Each row is a point on a tangle of strands that fork, close into loops and nearly touch. The rows are in no order.
Two points are linked if the straight distance between their rows is under 38.1. Some points are linked to none.
tez: [-17,-9,-1,-4,18,-10,-17,16,-10,18,4,10,-22,-1,0,8,-14,3,-22,26]
Dega: [-4,3,9,-8,-11,7,-1,1,10,-22,6,13,4,-7,-20,-7,13,20,27,10]
palid: [-6,18,-6,-7,-1,10,-7,-1,-7,-3,10,6,-26,-1,-2,15,-7,-1,-4,13]
Dig: [-31,-7,10,-4,1,-7,-20,0,-3,0,10,10,-25,-4,10,8,14,-14,-15,-1]
rog: [-23,3,-4,8,9,-16,-4,-13,-8,-18,9,12,-8,6,-4,-1,29,-9,-8,-3]
vel: [6,-8,1,10,4,20,-17,1,-1,9,-7,1,21,3,-13,-9,-17,21,15,27]
fodo: [12,-4,13,2,7,4,28,-6,-13,-3,-9,-3,9,5,19,10,-5,7,3,-13]
zeval: [5,2,-6,2,4,-12,-2,-5,1,-9,6,2,-10,6,-1,-4,-5,5,6,2]
pugib: [21,-12,13,-2,7,-16,11,-14,1,-15,-14,9,0,11,-2,9,-20,24,2,8]
laro: [-23,-2,2,4,-9,-7,-26,-9,-7,-12,6,1,-19,0,0,4,7,-10,-13,-3]
Mip: [-20,0,12,-10,2,-12,-10,14,8,14,14,10,-26,-7,12,5,16,-16,-21,1]
bazu: [-8,21,-12,-4,12,-6,-7,0,-5,12,15,6,-12,-3,7,18,-4,-7,-12,17]
feva: [17,-7,-13,1,-9,-3,-13,10,5,5,-3,-12,14,-7,-6,-12,-19,-1,5,9]
bosil: [5,13,3,4,-3,5,24,2,-1,10,7,-9,11,0,18,2,10,-11,3,-20]
Gev: [12,5,2,-8,-22,31,13,5,13,-4,0,-2,0,-6,-14,-8,15,-6,6,-15]
zetaz: [-13,-7,-10,-1,16,-17,-20,4,-9,14,3,-5,-5,-1,21,0,15,-17,-13,-11]
dake: [-12,-1,-1,11,5,-7,10,-17,2,-10,-12,-5,-3,3,3,-5,24,-24,-8,-28]
mima: [19,11,-15,8,16,0,2,-3,4,16,-8,-7,8,14,2,-5,-20,-1,-5,4]
baze: [-24,-9,8,-9,-20,3,-19,11,9,3,10,3,-16,-4,-12,-7,12,-7,-2,8]
Kesol: [5,-2,-9,9,8,-8,-4,-11,-17,0,0,-8,6,2,13,7,-1,-8,-16,-8]
Pini: [32,4,-11,-8,13,19,13,8,7,13,-4,6,16,1,-9,-6,-8,17,5,15]
seni: [-9,4,1,5,-11,3,-17,-11,-4,-22,5,5,-5,-9,-13,7,-13,20,16,12]
guzez: [-32,11,6,-4,-6,-14,-5,-6,16,0,12,7,-12,7,-7,-5,19,-15,1,2]
feguk: [-20,-4,4,-5,-2,-15,-30,7,-6,-2,10,9,-10,-8,-6,7,-15,7,2,27]
salu: [29,-11,8,-16,2,1,26,8,9,-2,-18,-3,9,0,6,-3,-12,13,10,-14]
Tafil: [-19,-7,-10,-1,17,-14,-18,-10,-4,0,-1,0,-8,-6,15,10,26,-24,-18,-16]
geza: [10,3,-3,-3,2,28,15,9,-3,16,-3,-9,4,-3,6,-4,-1,8,10,-15]
sapa: [3,-7,32,-11,-3,-6,34,-1,9,-14,-13,5,3,8,6,7,8,-1,-9,-21]
Fam: [9,10,11,6,-11,8,23,5,-7,0,2,-2,13,5,11,11,6,-3,3,-10]
Midam: [-5,-10,-9,-5,5,13,-20,15,2,22,0,-1,-2,-6,-12,-3,-18,9,-2,30]
bato: [15,-6,12,4,17,0,24,-7,-14,-1,-15,1,16,12,13,17,-14,12,-7,2]
Fego: [-4,-7,15,10,-11,-14,2,-16,0,-24,-2,6,3,8,0,-6,13,1,-1,-13]
lera: [27,-5,-2,-12,-15,24,11,8,9,-10,-3,7,4,-17,-18,-8,16,1,12,-1]
pek: [-12,16,1,-6,-13,15,6,11,8,3,12,8,-5,-3,-12,2,16,-6,10,4]
poki: [-4,-2,-13,-9,-3,21,-11,13,-6,12,8,-1,-1,-9,-15,-2,-3,16,3,25]
fugu: [5,-1,18,-10,-6,-1,32,1,17,-7,-17,0,-1,4,-1,-6,13,-5,7,-27]
nubak: [6,-8,0,11,-4,-17,7,-13,-11,-20,-5,-4,10,5,11,4,2,-5,-5,-13]
sasa: [38,-9,-1,-11,-1,9,8,7,14,-2,-14,5,18,-3,-13,-9,-12,15,9,12]
Vige: [-22,-3,-1,10,10,-8,-19,2,-24,0,9,3,-1,0,7,15,-4,-2,-8,14]
pupuz: [21,6,-9,3,13,-4,5,-3,-3,1,0,5,4,12,7,-9,-10,11,-2,7]
tafi: [-8,-5,9,7,-15,-6,8,-10,10,-20,-5,-1,-1,5,-10,-6,10,-7,12,-12]
kiv: [23,10,-13,-3,4,22,-3,14,5,26,6,4,12,-2,-6,-8,-11,1,0,14]
Vis: [12,-5,2,1,1,-13,16,-7,-7,-14,-12,-4,11,3,18,4,7,-18,-9,-31]
sisu: [-5,15,-4,-7,-12,-1,-5,15,1,6,21,2,-3,-3,-3,-1,5,2,5,16]
kavo: [22,-9,-1,1,5,2,-5,-12,2,-7,-17,-8,-3,1,2,-4,-20,10,10,-9]
vobo: [-9,7,5,-10,-16,12,-18,5,5,-16,13,16,-2,-14,-25,-7,12,9,16,18]
zom: [15,-16,25,-11,-9,-14,25,-2,8,-23,-14,2,4,9,6,12,-5,7,-7,-12]
Ral: [26,-15,10,-7,4,-6,12,-6,7,-10,-19,-1,3,10,4,-4,-19,18,5,-9]
rusok: [-12,6,-3,-7,-4,1,-6,7,1,15,7,-11,-14,-9,7,-1,5,-16,-14,-13]
depez: [-6,4,-17,7,23,-5,-4,8,-9,25,1,-14,-1,-1,10,7,-16,-8,-17,6]
mumiz: [-4,5,-7,6,0,-7,-12,2,-9,4,6,-5,11,4,-2,3,-14,8,6,27]
Mege: [-1,2,-14,-3,5,20,4,10,-6,22,8,-16,-3,-8,5,1,-4,0,2,0]
gena: [2,8,-14,0,1,-7,7,2,-6,6,4,-12,-1,2,8,-19,7,-11,-10,-30]
vado: [0,22,-15,5,14,-5,7,-5,-4,5,18,2,-10,-1,10,12,5,-12,-17,-4]
rokir: [-16,0,3,10,10,-14,5,-16,-1,-14,-2,3,-3,1,0,7,30,-18,-5,-15]
poz: [-3,-7,-16,10,20,-16,-16,-3,-19,10,-2,-6,7,4,21,1,7,-10,-13,-11]
buzo: [-14,0,-1,8,2,12,14,-7,-10,-3,8,-10,-5,2,7,0,6,3,0,-12]
Lekuf: [4,25,-5,5,6,-7,23,-9,1,1,8,0,2,-1,18,15,15,-8,-8,-17]
tiruv: [-10,-2,14,2,-17,0,10,-10,14,-20,-3,6,7,1,-14,-7,14,9,23,2]
Gid: [-16,16,7,7,-4,-6,-2,-7,3,-13,14,15,-11,10,-4,-3,20,-10,-2,-1]
sovov: [1,-1,-1,2,-21,-4,-5,-4,3,-8,-2,-13,-4,1,-5,-7,3,-16,-1,-8]
Vumef: [12,-12,5,14,12,8,3,3,-3,6,-14,0,25,12,-7,-10,-21,21,11,17]
Rimaz: [8,-5,11,-6,-4,-1,25,1,-1,-18,-5,7,6,3,-4,4,0,19,14,3]
mub: [13,-3,-2,-1,-9,8,-7,7,-8,-12,5,10,15,-5,-21,-6,-4,19,8,20]
Fub: [-21,-10,-3,0,18,-12,-14,6,-18,12,-1,0,-13,-10,11,16,-3,-2,-17,13]
katan: [1,6,-6,2,4,-13,10,-5,0,-6,-10,-5,2,0,11,-9,11,-20,-8,-37]
kelo: [6,-1,-4,-5,-4,15,16,5,4,6,-6,-10,4,-4,4,0,4,7,25,-8]
kikib: [33,-12,-3,-10,-8,21,-2,9,9,-8,-9,6,8,-11,-15,-7,0,8,15,6]
bomin: [22,-8,6,-14,-5,-4,21,7,17,-2,-11,-3,9,2,2,-12,1,2,13,-26]
mibor: [-8,-10,-3,-11,5,-4,-17,24,0,21,8,1,-10,-2,-5,-1,-13,7,-13,29]
revag: [-9,-3,-6,15,8,-4,-13,-11,-25,-9,1,-2,1,-2,6,16,5,-4,-7,5]
nade: [-36,4,3,3,0,-5,3,-16,10,5,1,7,-14,7,-14,-10,26,-23,-12,-4]
rupul: [4,-6,1,12,-3,-8,-16,-16,1,-18,-6,2,0,-2,-1,7,-18,22,12,12]
mem: [15,-8,6,10,12,6,16,2,-7,7,-18,-7,20,12,3,0,-22,13,2,6]
dad: [-3,7,10,2,-15,8,12,-5,10,6,2,-1,2,5,1,-18,17,-19,-12,-27]
Buru: [8,11,-15,-7,2,15,1,12,6,30,5,-10,-3,-5,-3,0,-14,-2,-4,10]
sonen: [-17,-11,5,-10,-15,-7,-30,14,6,1,10,4,-13,-15,-11,1,-6,7,5,20]
daviv: [-13,1,1,-9,-2,3,-10,15,1,17,14,-2,-22,-12,0,6,0,-8,-19,4]
mon: [17,-5,3,4,1,0,-15,-8,11,-5,-11,2,5,2,-2,0,-24,16,13,12]
keveb: [-4,14,2,-7,-11,25,11,-2,14,7,7,-4,-11,-2,-7,-4,17,-8,7,-10]
fiza: [9,-6,0,-3,-13,15,5,-3,13,-7,-9,-6,-9,-7,-5,2,-2,6,23,-7]
bavit: [14,-8,9,6,14,-22,2,-21,-3,-22,-13,9,2,7,11,13,-9,12,3,3]
met: [1,7,-11,1,3,0,-1,2,-1,11,-11,-15,1,-9,20,1,-13,-18,7,-22]
voso: [-1,5,-1,19,12,-2,-7,-7,-11,11,-2,3,17,15,4,5,-19,5,0,21]
lufo: [-15,12,-1,3,-5,2,3,-2,6,6,13,-3,-8,0,7,-5,22,-23,-16,-18]
Fiv: [0,2,11,-2,-18,9,25,0,8,-1,-10,-3,11,2,5,-16,14,-11,3,-34]
rud: [-6,3,-2,4,-3,-8,-3,4,-7,-2,11,-2,9,1,-2,-3,0,3,5,9]
dup: [-7,-7,-9,7,3,10,-30,6,-1,10,-4,1,7,-1,-21,-8,-28,15,3,29]
Meni: [-24,3,5,1,-3,-15,-26,-9,-7,-17,8,7,-10,-8,-10,6,-7,16,7,14]
sur: [0,4,-14,17,22,-7,-5,2,-3,22,-1,-6,16,11,3,-1,-18,-6,-8,18]
kov: [8,-4,-8,-6,-17,5,-16,9,8,3,6,-9,-4,-10,-11,-9,-1,-6,1,1]

A piece is all that can be reached along the links. How many separate loops has the piece of each point below (a circle has one, a figure eight two, a Y none), and how many tips (points with one link)?
nade -> loops 0, tips 7
kiv -> loops 1, tips 2
baze -> loops 0, tips 4

Name the points in between on the shortest way along the links from the first point to the second, in order.
bavit; Dig -> pugib Ral salu bomin fugu Fiv dad lufo rusok daviv Mip
Tafil; mem -> zetaz poz Kesol revag Vige Fub tez mibor Midam dup vel Vumef
Fub; rog -> Vige revag Kesol nubak Vis katan dake rokir
rud; geza -> sisu pek keveb Gev lera kikib sasa Pini kiv Buru Mege
seni; fugu -> rupul mon kavo Ral salu bomin
bosil; poki -> Fam fodo bato mem Vumef vel dup Midam
